Each row is a point on a landscape with many valleys, with its height.
From any point a ball rolls to the lowest of the 2 points nearest to it. It stops when none of these is lower. Distance is the straight distance between rows; heights are no part of it.
<1047>: [ -2   6  -5  22 -14  -8   3 -11   9  -6   5   0  -9   7  11  -2  -5 -13
   4   3  -3   4   3  -3   0  -2   6  -9  -7  -7  12  -8  10   7  -9  -1
  -5  -2   1   8   1   3   7   5   1 -11   8  -9  10  13  -1]  height 5.87
<715>: [  1 -11  17   3   6   5 -11   4   3  -2   6  17  14  12  -7  -2   7  20
  13   0   0  -7   0  -6  18   0 -12   6 -12  12   0  -3   0  -5   1   1
   3   5   3 -13   9   6   9  -4   6  12  12  18   2 -15   3]  height 4.07
<47>: [  5 -17  15   5   9   7  -3  -2 -13   4  -3   8  25  10   0  -2   3  16
   3   1   7   2   7  -5  10   4  -6 -13 -13  15 -12  -1   9 -12  -9   0
   3   2   2  -6   2  -3   1   4   5   9  13  12  -2 -14   4]  height 3.59
<794>: [  0  -7  15   1   5   4  -7   3  11  -2  13  18  11  11 -11  -3   8  15
  17  -4  -3 -13  -4  -4  19  -4 -10  11  -4   8   4  -3   0   0   6  -1
   5   3   2 -10   6   9   6  -5  10   8   5  17   6  -9   1]  height 4.23
<671>: [  7   8 -10  21  -4  -7  17 -18  13  -9   2  11 -10  11  20  -4  -8 -10
  -3   3   1  -1  15   5   9  -7   6 -21  -8  -6  12  -6  23   8  -4  -4
  -3   1   4   7   7   1  10   5  18   6   8  -1   9   7  -3]  height 7.08
<948>: [ 11   4   2  11   9  -4   3 -15  -4  -3   3 -10   3   6   7  -4 -11  -8
   5   0  13  -4  -4  -3  -4  -2   9 -13  -4  -3   8 -13  27 -11  -1  -1
 -12   3   1   1   0  -9   7   8  -3  -1   9   3  -7   8   3]  height 8.16
<651>: [ -3   8  -7 -22   3   2  13  -5 -19   7  -2  -9  -7 -14 -11  11  -8 -12
  -6 -12   0   9 -17  -3  -9  -3  11  -2  32   9  -2   7 -10  10   0   5
  -4  -9  -3  11 -10   3 -23  -4  -5  -3  13   0   7   5 -12]  height 8.32
<702>: [  5   4 -11 -28   5  10  -3  -8 -15  12 -14  -9  -1 -10   5  -3  -9  14
  11  -2  12  -7  -2  -4 -11  12  15  15  -4   9  -9  12   3  -4   2  18
   0  -1   2  18  -7  -3 -12  -3  -5   5   8   3 -16 -22  14]  height 1.20
<335>: [  5   5 -17 -27   6   5   1 -14 -15  14  -9  -7  -6  -7  15  -6 -10  10
  10  -2  14  -5  -5   1 -16  13  18  20  -2  17 -10  14   9  -4   2  17
   0   3   6  15 -10  -4 -15  -5   0   7   9   2 -19 -13  14]  height 1.68
<848>: [ -1   3   3  -6   7  13  -6   1  -8  13  -3   0   4  -5  -4  -6   7   7
  12  -2   9  -9   5  -9  -5   4  10   0  -7   1  -5   3   0   0  -3   9
  -8  -1  -1   6   5  -7   1  -2  -6   1   7   1  -7 -16  19]  height 2.19
<804>: [ -6  23  -1   8   1  -9  -5  -8  -5 -14   3   0 -14   5   2   8   5 -13
  16   8   0   0  -5  -9  -7  -5 -11   6   9 -10  -1  -4  -6   3  -9  -1
  -4   7  -7   5  -7   0   0  -1 -16 -19 -10  -9   4  10  -1]  height 1.58
<114>: [  5   6  -3  10 -14   1  10 -10  21 -18   9  16   7  13  16  -3 -13  10
   3   9  -9  -8   9   8  22  -6  -6   0 -11   2  15   6  15   7   3  -4
   1  -8   6   8  -1  -2  15  -4  16  12   1   9  18  -1  -2]  height 1.91
<303>: [ -2  -2   2   1  -8  -9 -10   3   6 -16  16  -2  -5  11   4  17   2 -17
  -3  -1 -12   8  -2   1   5  -7 -15  18  13  -9   3  -7 -15  -2   5  -3
  -1  -1   0 -13   0   4  -4   0  -4 -10 -31  -6  14  11  -8]  height 4.77
<109>: [ -4  -4  -7  11 -18  -1  -2   7  14   5   0  -9  -1  -6   5   2  -5  -9
  -8   0 -12   8  -2  -4  -1  -1  -4  -2  -5 -11   5  -2  -4   1  -6  -2
   1  -4   5   1   2  -6   4   3  -1  -9   6 -13  14  11  -3]  height 5.28
<643>: [ -4  22   6   1  10   2  -2 -10   3  -5   7   5 -20   8  -5  -2  11  -2
  26   9  -1  -9   7  -7   2  -3   0  17   5  -4 -10   5  -7   5  -7  -1
   4  11  -5   1  -1   1 -18   0  -2 -11 -20  -6  -3  -5   8]  height 2.66
<24>: [ -5  -4   2 -13   3  10   6   9  -8  11  -8  -3   4 -16 -18   1   0   4
  -5 -12   0   1   1  -3 -12   9  13  -4   4   2  -2   2  -7   3   3   9
  -4  -9  -1   6   2   4 -10   1  -5   3  11  -2   0 -12   5]  height 7.98
<999>: [ -2 -11  -2  -1   0  -2  -5  29  14   3  -5  -5   0 -10  -8  -1   6   2
 -16  -7  -9   7 -10   7  -1   1  -8   2  -4 -12  -4  -2 -20   3   4  -7
   9   1   3  -6  -1   3   4  -2   4   5   0   3   3   7 -10]  height 4.66
<337>: [  5   5 -19  20  -7  -3  16 -14  19  -6  -2  13  -9   6  17   0  -7  -9
  -7   4  -8  -3  11  -1  10 -11   4 -20   0 -13   6   0  17  12  -7  -3
  -1  -2   3   8   7   1   9   3  24   0   7  -4  14  10  -4]  height 6.66
<91>: [  4 -12   2 -13  13  15 -10 -16 -20   2  -7  -8  14   1  13  -4   0  18
   1  -1  18   0   2  -1   1  11   1  -2 -10  21  -8   7  14 -20  -6   4
  -2   8  -4   5 -11 -12  -5   3  -9   5  -4  10 -27 -25  14]  height 2.68
<312>: [  8 -13   6  -2   2  -9  -6  18  13  -6  15   2  -2   6 -10   2   8  -8
  -7  -4 -11  -2  -5   2   6  -7 -16  18  13  -4   1  -7 -18   0   5 -11
   4   0  -3 -16  -7   6  -8  -4   7  -2 -31   5   1  10  -8]  height 4.13
<458>: [  1   9  10   9  -9  -8   0 -13  17 -24  24   3  -2   7  -1  -5   9 -12
  17   2  -6  -9  -1   6   7  -2  -6  13   0  -4   9 -11   6  -2   8   7
   2  -2  -4  13 -12   6  -1  -2   5  -9 -17  -3  11   6 -10]  height 1.59
<959>: [ -7 -11   0  -9   2   5   5  22  -2   7 -11  -4   1 -16 -20   0   3   3
 -12 -14  -4   6  -2   4 -10   9   8  -6  -1  -5  -1   0 -15   4   3  -2
   1  -4  -2  -3   3   5  -4   2  -4   4   5  -1   2  -5  -3]  height 7.86
<440>: [ -2   6  -8 -27  -2   2  14  -1 -26   8  -6   2  -9 -17 -12   8  -7  -6
  -1  -6   1   8  -6  -4 -14   2  13   3  28  12 -11  12 -15  13  -5   2
  -6  -5  -3   8  -5   4 -25  -6  -6   4   9  -4   5   0  -5]  height 8.23
<286>: [  2 -11   8 -11  10  14 -10 -12 -19   7  -4  -4  15   2   7  -2   2  17
   4  -1  16  -4   6  -5   2   9   6  -3 -11  15  -8   4   9 -15  -3   9
  -3   2  -1   7   0  -9   1   2  -8   5   3   9 -18 -26  13]  height 2.39
<944>: [  3  -1   0   1  23   7   7 -20 -10 -13  -6  -7   1   9   5 -11  -5   1
  -2   7  15  -1  -4   3  -6  -1   1 -11  15  11   0  -4  38 -12  15   0
 -20  10  -9 -19  -1 -10  -9  11  -6   6  -1   4 -26   6   3]  height 4.83
<115>: [ -5  22  -7  -1   6   3  -1  -1 -10   5  -6   3 -14   2  -6   7   6  -9
  19  12   7   0   6  -9 -12  -4  -7  10   9   0 -15   9 -14  10  -7   0
   3  11  -1   0   0  -3  -9  -4 -13 -11 -13 -15  -2   1  11]  height 3.70
<253>: [ -6 -10 -11  -8  -7   1   4  18  -9   4  -5 -17   2 -16  -7   9 -12 -10
 -19 -11 -13  13  -6   5 -10   0   6  -3   9 -10  -2   2 -11   3   3  -5
   3  -3   0   1  -2  -2  -5  10  -8  -2   3  -8   8   9 -13]  height 7.64
<634>: [  1  -1 -16  11 -13   1   7  -4  17   9  -7   3   1  -7  15   3  -3   0
 -24   5 -17  -5  10  -6   8  -5   7 -18   3 -12   5  11   5   3   1  -3
  11 -10   7  -1  10  -8   5  -1  24   8   5 -12  13   1  -7]  height 5.54
<782>: [ -2 -12   1  -2   2  -4  -3  26  15   7 -12   6   7   0 -11  -4   4  17
 -15  -2  -6   3  -7   7   4   9  -6  -4 -10  -3  -1  -1 -12  -1   7  -6
  21   1   3  -6   7  15  11 -10  13  12  10  13  -2   0  -9]  height 3.02
<25>: [  5 -17  15   6  12   9  -4 -12 -18   3   0   0  24   7   1  -7   6  12
  -3  -1  17   4   7  -5   5   4  -2 -17  -9  24  -9   2  15 -13  -9   0
   4   3  -3  -4  -8  -7  -8   6   0   8   5   9 -15 -14   5]  height 3.27
<92>: [ -3   7   7   8 -13  -9  -3 -10  15 -24  21   3  -5   9  -2   2   9 -15
  10   2 -13  -2   2   1   6  -4 -10  14   7  -5   8  -8  -3  -1   4   3
   0  -3  -5   4  -9   6  -7   0  -1 -14 -22  -6  14   6 -11]  height 0.77
<302>: [  4  10  -3   1  20   7   0 -10 -12   3   1  -3  -5   2   4  -8  -2   2
  13   4  19  -8   1  -4 -12  -1  14  -7   3   2  -5  -1  23  -3  -1   1
 -15   7  -2  -2   1  -8   5   0  -4  -1   2   8 -14   0  17]  height 3.28
<638>: [-11  10  -3   3 -11 -11  -8   1 -12  -6   5  -4  -7   8   9  24  -2 -17
   0   5  -3  14   0  -1  -1  -8 -15   8  10 -11  -1  -2 -18   2   0   0
  -5  -2   1  -7   4   0   6   2 -16 -17 -20 -12  13  13  -3]  height 2.75
<784>: [  3  -9   0   3 -10  -9 -10  12  14 -12  15  -4  -3   7   2   6   1 -12
  -9  -1 -12   7  -5   3   6  -8 -16  18   9  -9   7  -6 -15   0   6  -8
   5  -1   2 -16  -6   2  -4  -3   4  -4 -28  -3  11  13  -9]  height 4.49
<380>: [  5   1   5   6  -4   0  -5   3  22 -10  12   7   6   5  -2  -5  -1   1
  14  -2 -10  -7  -9  -1  13  -4 -10  10  -6  -7  10  -8   4   1   2  -2
   1  -1   4   0  -4  -1   5  -3   8  -4   2   6  17   7  -5]  height 4.79
<499>: [  1  -9  15  -1   2   1  -4   9  15  -1  15  16   3   9 -18  -8  12  10
  14  -6 -10 -20  -3  -3  17  -5  -8  15   4   5   7  -6  -5   2   9  -4
   7   2  -2 -10   0  12  -2  -8  13   3  -6  11   2  -5  -2]  height 4.40
<1065>: [ -5 -10  10 -16  -4  -2 -10  13   5   6 -15  -2   1  -9 -19   0  13  18
  -6  -8   2  -1  -6   5   4  10   1   7 -18   3   4  -5 -20  -5   7   1
   9   0  -6  -7  12  13   9 -10  -6   8   5   1 -14 -18   1]  height 1.80
<252>: [ -4 -13   6  -8  -1  -4  -7  21   8   6 -12   4   3  -2 -18  -3  11  18
 -12  -9   1   5  -4   7   5  14   3  -1 -17   4   3  -4 -17  -2   8  -3
  17  -1  -5  -7  13  16  12 -11   3  12  10   8 -10 -10  -5]  height 2.38
<402>: [  8  -3   4  -3  16   7   6  -5  -7  15   0  -8  17   0  -5   2  -3  -8
  -4 -11   8  -1  -8  -5  -5   0  13 -14   4   3  -3   0  13 -10   2  11
   0 -10   8  11  -4  -2  -5   7   0   2  12   5   1  -3   0]  height 8.46
<396>: [-10  -3 -10  14 -23  -2  -1   3   7   3   1 -10  -4  -4   9   6  -4 -14
 -13   4 -13  15   5   0  -3  -5  -4  -5   1  -7   2   2  -6   6  -4  -4
   2  -2   4  -1   6  -3   3   5  -1  -9  -1 -16  14  15  -3]  height 4.74
<992>: [  1   3  -4  16 -14  -3   1  -7  19  -4   7   4  -3   5  11  -4  -8  -7
   3   2  -7   0   1  -4   7  -3   1  -5 -11  -9  12  -6  10   3  -7  -2
  -3  -4   5   5   2  -2   7   2   6  -5   9  -3  15   8  -2]  height 5.42
<814>: [  5  -7   4   3 -10  -3  -4   7  24 -12  14   6   4   7 -10  -4   1  -2
   6  -2 -16  -9  -9   1  13  -5 -14  15   3  -5  15  -5  -2   2   9  -4
   9  -1   0  -6 -10   5  -3  -5  11  -4 -14   4  14   8  -9]  height 4.48
<735>: [ -2  -8  -6   4 -11  -1  -3  18  17   5  -5  -6   3  -8  -1   0  -3   1
 -13  -4 -14   3  -8   2  -1   1  -8   1  -6 -14   3  -2 -10  -3   0  -2
   8  -1   6  -3   0  -5   5   1   3  -1   6  -4  10   8  -7]  height 5.07
<215>: [ -2  -2   5   3  22  11   5 -17  -6 -16  -6   0   2  10   5 -16   2   7
  -1   6  14   1   3   7  -2   2   1 -11   8  14  -3   2  37 -12  11  -4
 -18  12 -12 -18   0 -14 -10  13  -7   4  -3   4 -29   1   8]  height 4.58
<1086>: [  4 -12   6  -1   3  -9  -7  21  14   3  11   5  -5   3 -15  -4  14   0
 -10  -6  -7  -2  -6   4   8  -7 -13  14   7   0   2  -5 -23   3   6 -12
   7   1   0 -14  -7  12  -5  -7   9   2 -23   9  -6   5  -8]  height 3.84
<803>: [  9   5  -4   5  13  -2   4 -17 -10   7   3 -13  -1   1   4  -2 -10 -10
   5   2  14  -6  -8  -4 -11  -3  12 -13   6   1   7  -7  25  -9   1   4
 -11  -2  -1   4  -2  -4   5   2  -4  -3  10   4 -11  11   2]  height 8.27
<416>: [  4   2 -18  15 -10   2  10 -11  20   1  -5   9  -4   0  18   1  -4  -3
 -15   6 -14  -7  11  -8  11 -10   4 -20   4 -11   3   6  12   8  -5  -4
   2 -10   4   1  11  -6   8  -3  27   5   6  -7  15   4  -4]  height 6.13
<353>: [  3   6   2   3  19  12   0 -13 -12  -4  -1  -1  -1   6   8 -11  -1   8
  10   2  18  -4   6   2  -7   1  12  -7   1   9  -4   1  25  -7   1  -4
 -16  11  -4  -8   2 -14   0   5  -5   3   0  10 -20  -4  17]  height 3.65
<145>: [ -9   6  -7  25 -12 -15   8 -14 -16   3  -3   1 -14   4   7   1  -2 -23
  -6  10   3  12   8  -2 -10  -4   1 -17  14  -2  14  -2   5  15  -8   0
  -5   0  -6  10  -2   8   9   5  -4 -22   0  -8   0  20  -5]  height 6.69
<532>: [  2  -9   8   5  19  15  -3 -18 -13  -7  -2   0   9   8   8 -18   7  12
  -6   3  17   3   4   1   0   6   3 -12   3  24  -1   7  30 -13   0  -8
  -8   9 -10 -14  -6 -13 -14  12  -6   5  -4   6 -29  -6  10]  height 4.25
<155>: [ -5  11 -10   4 -11  -6   4  -5 -18   5  -2 -10  -5  -5  -2   9  -5 -19
  -1  10   2   7  -3  -4 -15  -2   0  -4  16   0   1   1  -2   2  -7   2
  -5  -5  -6  14  -6  -5   5  -2 -18 -21   3 -11  -1  15  -4]  height 7.15
<469>: [  3  12  11  12   2  -5  -2 -11  14 -22  15   1  -1   6   7  -8   0  -1
  19  -1   5  -8  -4   8  10  -3  -2   3 -11  -5   4 -14  15  -2   4   1
  -7   6   1   8  -4  -3  11   2   3  -2   3   7   7   9  -2]  height 2.76
<723>: [ -6  17  -4   2  -4  -6  -4   1 -11  -4   0  -5  -7   1  -1  16   0 -15
   7   8   0   8  -2  -6  -7  -6 -14   4  12  -8  -7  -1 -13   3  -5  -1
  -4   1  -3   2  -2  -4   2  -2 -18 -19 -10 -12   8  11   1]  height 2.18
<249>: [  0  -9   8   3   5   6  -5  15  10  10  -3   8  11   0 -10  -4   8   8
   3  -6  -4  -4  -5  -4   6   2  -8  -2  -8  -6  -1  -4  -3  -3   0   2
   1  -2   5  -5   7   1   8  -1   5   1  12   5   8  -4   3]  height 3.64
<288>: [ -1 -11  -8  -5   5  -8  -5  35   1  -4  -4 -10  -3 -12  -6   3   4  -4
 -19 -10  -4  17  -6  12  -2   0   2   2  -6 -14  -9   1 -27   9   6 -11
   7   6   2  -5  -1   5   4   2  -1   6 -10   6  -2   7 -14]  height 4.17
<429>: [ -4 -10  -7 -10  -1   3   6  25  -6   4  -8 -11   2 -19 -15   4  -4  -4
 -15 -14  -8  10  -5   7 -12   4   7  -6   6 -10  -4   1 -14   5   3  -6
   1  -3   1  -3  -1   3  -6   6  -6   0   2  -3   5   2  -9]  height 7.76
<622>: [  4  12  10  17  -6  -8   7 -17  17 -24  16   5  -1  12  16  -9  -7   2
  12   2   8  -7   5  18  10  -2  -5  -1 -19   3   9 -12  20  -2   8   1
  -6   4   4   9  -5  -2  14   3   6   8   2   5   6   9  -3]  height 3.35
<1090>: [ -8  10  -7  16 -17 -13   6 -14 -21   6  -2  -4 -11   1   4   6  -3 -22
  -6  12   6  13   5  -3 -13  -2  -1 -10  16   1  11   2  -1  10  -7   2
  -6  -3  -5  11  -5   1   7  -1 -14 -22  -2 -10  -3  17  -5]  height 6.95
<52>: [ -2   4  -8 -29  -8   3  12   0 -23   6 -11   1 -10 -20  -9   4  -6   0
   2  -5   3   6   0  -6 -19   8  13   9  18  12  -9  13 -19  15  -4   4
  -5  -4  -3   8  -3   4 -27  -5  -9   9   6  -8   1  -8   0]  height 8.17
<829>: [ -5 -13   9 -16  -2   6  -5  11  -4   9 -15   1   8  -9 -18   0   5  17
  -3  -9   2  -1   0   0  -1  13   9   1 -14   2   0  -2  -8  -5   5   7
   2  -5  -6  -1  11   8   3  -3  -7   8   9   0  -6 -20   4]  height 1.10
<850>: [  0  16 -14 -13  -1   5   5  -4 -16  15  -7  -1 -12  -9  -2  -7   1  -4
  12  10  13  -3   6  -5 -23   5  10  12  10  13 -14  16  -3  12  -5   9
   3   6  -2  13  -3  -1 -11 -11 -10  -2   3 -11  -8  -2  13]  height 3.07
<1097>: [ -3  -6   6  -9   3  -9  -7  22   1   3  -2  -1  -8 -11 -15   4  17   2
 -11  -8   2   9  -1  11   3  -1  -2   9  -9  -1  -4   1 -37   7   3 -11
   2   2   0 -11   4  12  -1  -1  -3   9 -18   2 -15  -7  -5]  height 2.96
<699>: [ -4  -9   0 -11   4  -4  -2  30  -6  -1  -5  -4  -6 -14 -15   3   9   0
 -14 -11   0  17  -1  12  -5   2   6   2  -8  -7  -4   2 -32  11   4 -13
   1   2  -2  -9   3   9   0   0  -6   8 -11   4  -7  -4  -7]  height 3.58
<599>: [  2 -11  16   1   8   9  -9   0  -6   4   2  10  16   8  -1  -3   8  17
  12  -2   8  -3   5  -6  12   4  -2  -4 -15   8  -7  -3   2  -7  -5   3
  -1   5   1  -7  10  -5   8   0  -1   6  11  12  -2 -17   9]  height 3.83
<299>: [ -3  19 -11  -9   2   4   4   1 -16  10  -8   0 -10  -6  -6   1   4  -9
  14  13  10   1   6  -6 -19  -1  -1   9   9   6 -15  14  -9  13  -6   4
   3   8  -2   7  -1  -4  -9  -7 -14  -6  -4 -14  -4   0  12]  height 3.41
<171>: [ -6  -1   7  -6   3   6  -6  15   4  10  -5   1  -2 -12 -17   0  15   5
   2  -4  -2  -1   0  -2  -1   1  -4   5  -7  -4  -2   1 -20   4   1   1
  -3  -1  -1  -5   5   2  -1  -2  -6  -1   2  -4   0  -9   9]  height 2.95
<414>: [  3 -11   8   0  -1  -2  -3  13  19  -4  16  12   3   6 -19  -7  10   3
   8  -5 -15 -14  -8   0  13  -6 -14  15   8  -2   8  -6  -6   2   9  -7
   8  -1  -3 -11  -6  10  -4  -8  13  -1 -13   9   5   4  -6]  height 4.22
<399>: [ 10   6   4  16   0  -9   8 -20   3 -12   5  -4  -3  12  13  -6 -14  -6
   2   1  10  -1   3   6   2  -2   6 -14 -13  -1  14 -14  26  -7   0  -2
 -10   5   3   0   2  -7   9   9   1   6  10   2  -2   9  -2]  height 8.00
<11>: [  9   6  -1  -3  18   4   5 -13 -11  12   4 -13   6   0   1   0  -4 -11
   0  -4  17  -6 -11  -4 -10  -2  15 -11  10   7  -1  -1  20  -9   4  10
  -8  -8   3   9  -4  -3  -3   1   0   2  11   6  -8   4   5]  height 8.37
<630>: [  1  -6 -10   4 -12  -2   2   4  13   9 -14  -2   6 -10  15   2  -7  12
 -32   2 -19  -9   6  -1   9   1   9 -15   0 -12   7  13  -3  -2   4  -5
  19 -11   6  -3   7  -7   4  -6  20  14   5  -7   6  -3 -14]  height 4.78
<5>: [  4   9 -17 -24   0  -1   5 -15 -15  18  -7  -5 -14  -6  16 -10  -5   3
  10   3  13  -2  -6   3 -19  12  21  18   5  22 -11  15   7   3  -2  15
   2   5   4  13  -8  -1 -16  -9   2   7  11  -5 -16  -4  11]  height 2.15
<807>: [  1  -2   2   0  16  16  -5 -16 -13  -4  -3   0   3   8  13 -13   4  14
   3   2  18   0   8   2  -1   6   9  -4  -3  17  -2   7  24 -11  -2  -6
 -10  12  -4 -11  -1 -17  -4   6  -9   6  -4   9 -27 -12  18]  height 3.95
<710>: [  0 -13   9 -15   6  12 -12  -5 -15   7 -10  -3  16  -3  -1   2   2  17
   7  -3  10  -4   3  -5   6  10   4   0 -16   9  -8   1   3 -13  -1  12
   0   1  -4   5   5  -6   5   0 -10   5   7   7 -13 -27  11]  height 2.10
<1011>: [ -4   7  -6 -18  -2   9   7   7 -16  11  -7  -1  -4 -18 -14   1   1   0
   3  -2   2  -1   3  -5 -17   5  12   4   8   6  -8   9 -11   8   1   7
  -6  -5  -4  10   0   0 -16  -2 -12   3   7  -9  -2 -11   7]  height 8.08
<877>: [  0  13  -3  -1  14   8  -2  -3  -8   9   1  -1  -5  -4  -2  -7   4  -1
  16   4  12  -9   2  -8 -11  -2  13  -3   2   0  -7   2  11   2  -5   3
 -10   3  -1   5   2  -7   3  -3  -5  -6   5   1  -7  -2  18]  height 2.81
<880>: [  3 -15  11  -3  13  14  -8 -19 -20   1   0  -7  18   3   8  -9   6  14
  -7  -1  20   3   3  -3   3   7   3 -11  -5  29  -7   5  16 -15  -7   1
   2   4  -4   1 -12  -9 -14   6  -4   8  -2   9 -25 -18   7]  height 2.99
<239>: [  8   9   4  15 -10  -4   9 -13  21 -20  11   9   4  14  16  -6 -11   4
   8   4   0  -5   7  12  17  -3  -5  -2 -17   2  12  -5  17   3   3  -2
  -4  -3   7  10  -3  -3  14   0  10   9   7   7  12   3  -3]  height 2.79
<1071>: [  1  14 -15 -20  -1  -1   9 -13 -19  16  -7  -1 -17  -9   8  -9   0  -2
   9   7  13   0  -2   1 -22  10  19  13  15  21 -15  17   1   8  -5  13
   3   7  -2  15  -6   1 -15 -12  -1   2  11  -9 -11   2   8]  height 2.60
<820>: [ -3  24   6   3   8  -4  -3  -9   4 -16  10   4 -15   6  -5   4  13  -9
  22   6  -5  -7  -1  -8   0  -6  -8  11  10 -10  -8  -2  -6   1  -5  -1
  -1   7  -7   4  -6   4 -11   0  -5 -16 -19  -6   4   3  -1]  height 2.21
<727>: [  4 -10  -7  -2  -7  -7   0  15  14   4 -19  -6   8  -8   7  -1 -11  17
 -30   1 -17  -6  -3   3   5   6   4 -10  -6 -15   3   7  -5  -8   4  -6
  25  -5   5   0   1   0   6  -7  13  13   9   2   2  -1 -20]  height 4.08
<530>: [-15   0  -6   8 -17  -9  -7   6  -9  -4   5  -8  -6   6  16  20  -4 -18
  -9   4  -5  21   6   1  -1  -6  -9   4   9 -10  -2   2 -16   7   1  -1
   0  -3   3  -9   9   1   9   5  -8 -14 -16 -13  15  17  -2]  height 3.34
<910>: [ -6  -1   7 -11   0  -1  -6  17   2   7  -6  -2 -10 -12 -16   5  16   3
  -3  -3  -1   2   1   4  -1  -1  -5  13  -7  -1  -4   1 -33   7   2  -6
   0   1  -2 -10   5   6  -6  -1  -9   6 -14  -8 -11 -10   4]  height 2.37
<979>: [ -1   9   6  -2  -1  -8  -4  -4   2 -16  14   2 -10  11  -3  17   5 -15
   8   2 -10   1  -1  -4   2  -7 -17  15  17 -12  -4  -5 -16  -6   1  -1
  -5   2  -5  -6  -2   3 -12   0  -7 -14 -29  -5   9   8  -6]  height 4.50
<973>: [ -1   9   6  20  -1 -14  10 -20   1 -18   6   0 -11   7  14  -7 -10  -5
   6   3  13  -4   6  13  -1  -2   8 -13 -11  -3  16 -16  26   0   5   1
 -14   8   0   0   4   1  12  12   0   5   9  -2  -6  12  -2]  height 7.82
<1038>: [ -7   7  -7  24 -12 -12   5 -15  -2  -1   3   0 -14   4   9  -1  -4 -18
   2   4   1   6   6  -3  -6  -3   8 -15   2  -5  15  -7  11  11  -8   0
  -6   1  -5   8   1   9   8   7  -2 -15   5  -8   4  16   0]  height 6.28
<38>: [ 10  -7  -2   5  -4  -2   1  -1  12  -3  -5   7  17   7  15   2 -17  19
 -10  10 -17  -6   0  -1  18  -3 -13  -2  -7  -5   7   5  12  -7  -6  -5
   9 -11  10  -4   1  -4  17  -2  15  11  11  11  11  -5  -6]  height 3.36
<938>: [-15  -3  -9  15 -22  -6  -3   5  -3  -2   2  -6  -6   2  15  12  -3 -18
 -13   5  -8  20   9   0  -2  -7  -6  -4   6  -7  -3   1 -11  11  -1  -3
   1   1   2  -5  10   2   6   7  -1 -14  -9 -14  18  18  -1]  height 4.00
<211>: [ -4  16   3  -5   7   1  -3   4  -5   3   1   3 -12   3  -8  14   9 -10
  12   8  -1   0   4  -8  -4  -7 -14  12  10  -6 -15   4 -23   5  -3  -2
   0   5  -1  -8   4  -1 -14   1  -8  -8 -22 -12   1   0   8]  height 3.99
<214>: [ -3  -5   7   0   6   6  -7  16  11  10  -1   5   3  -5 -14  -4  13   5
   3  -7  -3  -4  -4  -4   1  -1  -7   2  -5  -6  -2  -5 -12   2  -2   0
  -1  -2   1  -6   6   3   3  -2   1  -3   6   0   6  -4   6]  height 3.33
<246>: [  9  -2  -1   7  -8   0   4  -8  14 -11   1  11  13  12  19   0 -18  16
  -3  10 -16  -7   5   1  23  -6 -11  -1 -10   0  12   6  14  -3  -4  -7
   5  -9   9   0   1  -5  18   0  14  13   9  12  13  -5  -3]  height 2.84
<831>: [  3   7  -5  23   2 -14  20 -18   4 -12   4   9 -15  10  18  -5  -9 -10
  -3   3   7  -1  13  15   4  -5   7 -24  -9  -6  16 -14  27   7   2   0
  -9   8   2   2   4   7  11  13  13  10   9  -4   2  13  -5]  height 7.48
<387>: [  4 -10  -7  -3  -1  -5   0  22  15   5 -16   0  10  -4   1  -1  -8  19
 -24   1 -13  -3  -7   4   4   8  -4  -7  -9 -13  -1   4  -7  -7   3  -5
  23  -2   3  -1   3   6  11  -7  14  11  10   9   2   2 -16]  height 3.66
<362>: [  0   6   8  -6   8  -3  -5   6   3  -3  10   3 -11   7  -8  15  10 -11
   4   2  -7  -1   1  -4   2  -8 -17  16  15  -8 -10  -1 -24  -1   0  -5
  -4   2  -3 -13   1   3 -15   1  -3  -7 -29  -7   4   6   1]  height 4.26
<84>: [  5 -10   6  -3  11   7   7   2  -2  14  -6  -2  22   0  -7   2  -5   0
  -5 -11  -1   0  -5  -4   0   1   6 -14  -4  -1  -4  -1   9 -11  -1   9
   3 -10   8   4  -1  -1  -1   7   5   1  14   4   5  -6   0]  height 8.54
<928>: [ -1  -9   8  -4   1  -6  -8  24  11   5   4   3  -6  -4 -14  -1  17   3
 -12  -6  -1   4  -4   8   6  -4 -10  10  -1   1  -1  -3 -31   5   5 -11
   6   2   1 -12   0  13   0  -7   5   6 -18   6  -9   0  -6]  height 3.48
<537>: [  9 -11   1   2   4  -1  -1   7   9   1  -6  10  20   8   7   3 -14  19
  -7   6 -14  -4  -5  -1  15  -1 -14  -4 -10  -5   0   0  10 -11  -6  -5
  12  -8  10  -7   2   2  16  -1  15  10  14  14  10  -3  -6]  height 3.73
<1115>: [  1   2  -4 -19   5  12  -4  -4 -14  15  -8  -4   2  -9   0  -3  -2  11
   9   0  10  -7   4  -7  -8   8  15   8  -5   7  -5   9   1  -3  -1  13
  -5  -2  -1  14  -1  -6  -6  -2  -8   4   6   0 -13 -21  17]  height 1.57
<1042>: [  7 -11   4   3   5   1  -1  10  12   7  -6   9  18   4  -2  -1  -5  13
  -3  -2  -8  -3  -6  -2   8   2 -10  -5 -10  -6  -1  -3   5  -9  -5  -1
   7  -6   8  -5   5  -1  11   0  10   3  16  10  11  -2  -3]  height 4.02
<28>: [ -3 -15  12 -17   3   9  -5   3 -10  10 -12   1  15  -6 -10   3   2  16
  -2  -7   6  -1   3  -4   1  13  12  -2 -13   7  -4   0   0  -8   4  13
   2  -7  -4   4   7   4   1  -1  -6   7  10   2  -7 -24   6]  height 1.63
<408>: [  3   1   1  10 -10  -1  -2  -1  22  -7   7   5   4   5   5  -4  -7   1
   7   0  -9  -3  -6  -2  10  -2  -6   4 -11  -9  10  -7   7   1  -4  -1
   0  -1   6   2   0  -3   9   1   6  -4   8   2  17   6  -2]  height 5.04
<233>: [  1  13  13   7   1  -5   0 -13  17 -22  23   4  -3   4  -1  -8   8  -6
  25   1   1 -15  -4   9   8  -5  -4  10  -5  -5   3 -12  11  -3  10   6
  -2   2  -2  12 -10   2   4  -2   6  -7 -13   3   7   5  -6]  height 2.16
<475>: [-11   1 -11   3 -17  -2   3   0 -14   7   0 -15  -1  -7   0  14  -8 -21
  -9   3  -7  15   2   2 -11  -4   1  -4  12  -2   1   2  -7   4  -3  -1
  -1  -8   0   9   0  -4   0   4 -14 -15   4 -15   7  13  -6]  height 7.33
<853>: [ -5  -4 -12 -10 -11   1   8   8 -16   5  -1 -16   1 -14  -8  14 -12 -16
 -13  -5 -10  13  -6   5 -12  -2   6  -1  17  -3  -1   4  -9   4   2  -2
  -1  -9   0   6  -3  -3  -6   7 -12  -7   4 -10   8  11 -13]  height 7.51

Write out the way that a ball takes from each point below.
<215> => <532>, <807>, <353>, <302>, <877>, <848>, <1115>, <702>
<979> => <362>, <211>, <115>, <299>, <850>, <1071>, <5>, <335>, <702>
<622> => <469>, <233>, <458>, <92>
<109> => <396>, <938>, <530>, <638>, <723>, <804>
<880> => <91>, <286>, <710>, <28>, <829>
<402> => <11>, <803>, <948>, <399>, <973>, <831>, <671>, <337>, <416>, <634>, <630>, <727>, <387>, <782>, <252>, <1065>, <829>
